Each row is a point on a landscape with many valleys, with its height.
From any point a ball rolls to the lowest of the 2 points nearest to it. It stops when none of these is lower. Distance is the straight distance between rows; heights are no part of it.
mesan (h 704): [168 127 161 144  60 113 125 165 161 122 119 132 151 136 143 137 129  85
 125 112 122 134 162 105]
duziv (h 232): [ 89 134 152  89 161 142 146 109 116 195 160 133  78 125 107 116 133 158
 156 123 160 114 159  72]
Kigi (h 131): [176 121 151 100  97 128 163 163 136 187 155 101 143 118 103 128 121  80
 101 190 176 151 112 130]
gome (h 513): [ 83 115 155 138 203 129 146 118 105  65 163 181 130 102 117  99 138  91
  87 114 194 122 120 123]
sopip (h 591): [161 125 126 123 109 157  81 102 120 149 156 146 137 113 130 188 119 170
 143 138 105 147 127 132]
pup (h 331): [124  99 129  86 140 122 173 148 164 201  87  81 164 131 126 129 140 130
 139 125  79 133 143 179]
Saru (h 504): [126 106 142 113 143 111 199 157 127 133 120  92 150 118 112 123 131  84
  95 155 173 173 172 150]
fufuf (h 327): [ 16 113  93 109 166 104 160 114 112  74 143 135  97 104 128 108 119  94
 143 105 108 163 160 111]
zuze (h 349): [123 141 171 130 138 128  98 120 110 159 141 129 110 109 137 115 145 105
 123 119 170  88  77 114]
ture (h 302): [ 54 147 130 120 145 173 177 141  73 106 128 109 100 123 138 150 106  80
 145 124 174 158 143 101]
kis (h 547): [156  90 123  79 103 116 191 150 118 178 112 115  71 128 141 116  99 117
 139 156 110 107 124 128]
duvot (h 240): [103 165 120 122 136 154 162 111  90 152 132  80 107 129 135 109 128  89
 133 171 193 120  75 114]
gifot (h 285): [143 158 113 172  99 160 129 108  43 138 137 137  72 156 117 125 139 149
 169 135 131 116 128 117]
pagu (h 647): [145 163 123 174 100 135  76  90 136 104 138 111 179 168 153 140 142 168
 131 168 110 149  96 133]
Suzot (h 108): [122 104 131 140 124  90  64 119 171  75 145 174 164 143 173 117 148 158
 132  75 125 100 107  82]
sobip (h 148): [ 51 127 106  74 151 162 203 127  78 156 120  74 104 106  92 134 126 133
 158 150 193 169 139 152]
reb (h 525): [ 82 103 189 112 176 141 170 124 108  99 152 138 139 112 137 117 136  82
 108 125 202 134 125 110]
vogu (h 400): [ 66 134 105 152 124 134 137 106 126 102 110 181  65 132 142 131 121  94
 151  75 132 118 154  63]
zovo (h 76): [ 78 127 127  49 148 170 199 115  94 198 182 106  95 112  86 137 116 155
 159 173 192 143 144 129]
gifad (h 442): [155 160 107 152 142 157 101  75 119 136 103 105 126 125 126 145 147 171
 102 188 168 150 102 154]
Pebuf (h 211): [ 75 112 112 165 184 145 114  96 152  62 137 204 150 145 162  83 145 120
 119  75 148  88 119  69]
Zaz (h 719): [137 137 136 129  68 114 174 169 146 141 127 102 165 138  94 116 121  82
 123 139 114 159 187  96]
bis (h 300): [162 127 155 134 149  83  78 110 123  92 129 150 132 156 126  83 147 181
 116 121 101 113  93 146]
Gupid (h 454): [156  84 136 100 100 106 129 119 137 111 112 139  94 131 172 137 123 155
 139 121  89  89 139 106]
zupe (h 186): [102 151 128 139 136 135 109 131 161 103 123 122 184 128 125 143 122 108
 121 103  93 147 167 140]
pulov (h 348): [158 129 166 116 155 112  92 125 107 145 145 134 122 140 134 128 144 181
 124 122  98 103 102 173]
zase (h 430): [189 121 118 145 110 108 135 202 187 185  69  99 191 140 121 148 118 136
 105 111  78 140 132 199]
Zalur (h 191): [122 134 130 104 115 161 173 132 132 159 152  99 150 133 107 124  98  69
 126 188 197 144 102 122]
teger (h 288): [ 49 105 131 107 194 106 154 107 134  71 153 175 141 132 114  83 128 128
 124  90 103 139 143 110]
Tuv (h 48): [195 126 173  76 120 110 173 166 131 171 164 127 134 119  97 135 110  97
 117 156 127 143 119 166]
vurek (h 470): [190 153 112 152 105 100 109 181 160 163  93  90 154 141  95 123 126 136
 116 116  77 137 146 149]
nuz (h 753): [111 136  67 125 125 154 166 152 100 183 119  96  99  94  57 123 110 120
 147 143  89 170 181 156]
bafo (h 429): [159 116 161 138 155 116 107 107 135  76 134 114 176 125 159 136 118 103
  81 170 141 138  97 197]
sura (h 401): [143 138 149 145 148 137  95  84 130 102 139 118 151 132 148 139 135 131
  94 187 182 125  77 171]
Goz (h 514): [161 119  82 122  80 129 118 127 180 178 106  93 148 138 129 135 142 171
 142 160  98 129 118  89]
gefop (h 239): [111 161 122 168  97  88 107 145 117  92  96 151 121 158 134 111 131  95
 153  51  69 103 145 153]
bal (h 406): [147  76 130 142 114 116 106 102 118  97 123 175  77 130 165 138 135 174
 140  86 105  97 133 101]
Sata (h 731): [117 152  86 133  71 142 187 159 128 155 100  99 132 135  81 114 120  83
 123 157 129 169 180  93]
ser (h 165): [ 89 139 100 153 148  97  68 137 184  67 144 200 159 141 161  84 155 142
 134  44 130  75 128  72]
tavem (h 364): [ 83 127 113 113 127 114 150 118  99 101 123 145  67 119 118 119 108  90
 156 109  97 130 170 118]
nik (h 564): [146 137 104 136 111 192 120  96 117 118 153 144 103 119 108 192  96 143
 135 150 111 148 139 114]
futu (h 237): [143 162  99 181  89 140  95 112  65  87 109 130  82 144 125 121 128 131
 128 154 121 123 103 116]
Zof (h 538): [117 122  90 117 107 206 167 123 110 172 142 147 115 110  99 190  97 117
 145 156 157 155 152 118]
zeduf (h 173): [159 108 135 156 100  74 104 169 142  86  72 144 127 146 164 121 142 124
 119  76  74 119 156 141]
sala (h 373): [127 155 164 166 147 137  89 103 132 132 159 131 139 130 148 116 146 109
 103 147 179 105  60 134]
Dugo (h 280): [104 150 154 115 170 143  97 100 139 114 161 168 129 132 104 132 137 136
 124  89 137 138 150  91]
Nup (h 500): [179  91 135  95  82  98 146 155 161 164 122 141 100 148 143 143 115 141
 143 122  78 107 142 119]
tiv (h 516): [163 136  96 149  79 125  82 151 171 197  89  87 161 132 123 144 148 175
 144 109  92 138 144 115]
Loso (h 158): [157 113 159 118 113  65  69 143 188 104 114 139 183 142 175 125 155 158
 121  87 148 108 123 127]
seme (h 390): [155 125 133 115 136 107 135 164 191 186  86  90 191 142 130 138 151 156
 102 130  99 124 121 213]
noz (h 179): [128 103 119 163 113 101  53  86 139  67 137 176 143 144 178 103 161 196
 148  95  96 115  82  90]
mupa (h 496): [128 101 151 118 194 138 143 108  89  70 169 200 109 100 143 103 138 132
 104 126 174  85  83 136]
Gumo (h 367): [109 132 142 101 124  89 136 128 181 123 127  94 139 137 157  86 127  83
 128 144 120 117 121  97]
Fisev (h 466): [ 69  95 113 101 208 141 129  81 121  86 134 147 115 103 141 129 111 118
 131 144 141 114  85 151]
Tole (h 289): [126 164 102 174 101 151 138 132 114 171 115  75 128 137 131  97 132  96
 137 175 135 105 100 124]
rusa (h 517): [149 100 165 147 190 121 121 116  99  86 129 151 118 103 153  95 140 132
  89 128 160  95  80 174]
pamip (h 356): [142 100 137 169 105 108  71 138 114 103 131 210  96 130 158 144 146 189
 150  48 104  90 129 117]
Bogi (h 231): [106 146 152 117 148 114  93 134 166  89 131 154 175 130 111 142 144 156
 119  89  99 137 191 108]
dakez (h 281): [119 157 115 190  86  93  52 148 125  68 118 199 139 148 156 114 132 112
 168  26  90 110 130 122]
dosed (h 132): [107 146 112 160 143 144 110 116 125 110 100 105 128 124 123 128 135 117
 112 128 114 128 156 134]
bufa (h 269): [ 93 100 124  97 142 149 172 112 123 175 102 106 158 124 132 145 134 141
 147 132  93 124 168 153]
Vub (h 299): [167 122 170 137 128 105 140 151  61 162 111 125 104 155 130 105 145 160
 138 101  98  73 123 168]
faviz (h 230): [202 136 152 141 103 108 145 193  94 166 122 118  76 134 112 126 117 139
 131 118  90 114 127 168]
pak (h 144): [216 111 131 115  91 131 164 196 118 170 130 124 121 120  86 151 106 115
 117 152  91 132 114 172]
bolu (h 405): [113 123 126  91 148 116 114  96 194 125 154 122 141 125 139 138 119 106
 135 162 108 133 110  96]
Guma (h 251): [ 44 132 118 151 192 146 143  88 141  55 153 184 166 156 140 109 135 115
 115 107 130 136 121 109]
fato (h 581): [151  79 108  79 115 156 224 158 108 189 120 110  83  94 110 147  90 134
 144 153 163 126 158 124]
debag (h 161): [119 119 144  60 141 161 180 102 124 195 158 130  71 127  97 145 122 173
 139 160 183 116 156  94]
sini (h 247): [146 129 123 148 123  85  72  76 118  91 130 141 122 165 142  96 146 213
 143 115  82 106  77 116]
Badim (h 340): [179 136 115 155  74 156 141 121  65 170  97 108  91 150 123 148 133 178
 144 152 124 124 139 127]
zokos (h 512): [171 122  82 107 110 188 154 130 112 181 124 122 129  86  71 168  95 136
 103 184 170 153 131 136]
rekar (h 458): [166 123  95  88 108 138 130 113 183 165 133 107 119 126 127 134 116 133
 127 190 114 132 106  91]
vir (h 440): [ 80 132 129  88 187 125 114  71 151  93 162 135 112 114 130 112 105 122
 128 150 104 122  94 124]
Fenof (h 687): [155 159 128 144  48 120  85 165 146 132 132 129 167 146 142 152 127 115
 163  94  82 135 134 132]
dad (h 670): [147 154 131 171  79  95  73 135 157 100 131  99 184 172 166 128 140 145
 139 108  92 140 118 136]
pevi (h 317): [124 140 170 127 160 111  85 136 142 130 151 163 109 111 120 104 129 119
 120  92 132 100 115 103]
ren (h 621): [143 136 123 157 115 129  35  95 143 111 154 133 178 124 148 183 138 192
 131 128  94 147  99 141]
boda (h 314): [145 141 137 184 101 111  49 148 118  92 137 175 138 122 144 148 144 144
 152  41 112 122 123 136]
selir (h 67): [181  89 134 149 113  80  75 177 185  98  85 116 152 121 186 138 146 153
 111  96 115 112 117 133]
Zavu (h 333): [114 139 112 138 103 111 130 150 171 165 113  72 148 121 134  92 121  66
 134 136 120 119 113 125]
Boz (h 485): [151 129 160 108 154  96 162 172 157 119 114  92 157 116  90 117 129  94
  75 151 135 174 170 168]
bof (h 190): [104 179 108 193 123 152  84 104  91  87 123 124 120 140 137 141 121 113
 115 141 134 136 116 112]
Dema (h 460): [184 132 152 128 159  95 116 149 151 108 121 112 161 119 107 131 137 119
  78 139 121 150 125 193]
nogi (h 523): [108 107 175 100 139 130 169 127 131 118 163 129 139 109  94 134 147  91
 104 148 193 165 172 122]
tor (h 741): [101 145  79 130 113 133 181 160 103 140 101  99  93  91  64 112 116  96
 130 141 130 184 193 105]
doza (h 330): [ 69 124 114  90 136 178 205 110  55 105 127 106 103 137 158 147  96  89
 151 139 158 125 131 132]
tatir (h 478): [163 139  89 121 143 182 120  96 115 167 111 106 118 110 106 162 109 162
 105 188 151 132 100 170]
terit (h 208): [ 62 116 111 102 176 156 170 100 107 155 122  92 123 110 113 130 124 136
 145 138 139 135 157 145]
Tuk (h 274): [ 83 156 117 122 160 162 164 129  70 115 125  91  60 102 131 119 105  72
 140 144 222 140  95  95]

For each start below, name the point where the ball stops.
tiv => zovo
Zof => dosed
tavem => Suzot
mesan => dosed
bafo => dosed
vogu => Suzot
Gupid => selir

Two balls start at each pair of points below. Name the first point that both come to, or write none.
nogi, Zaz => sura
rekar, nik => none
Fisev, ture => duvot
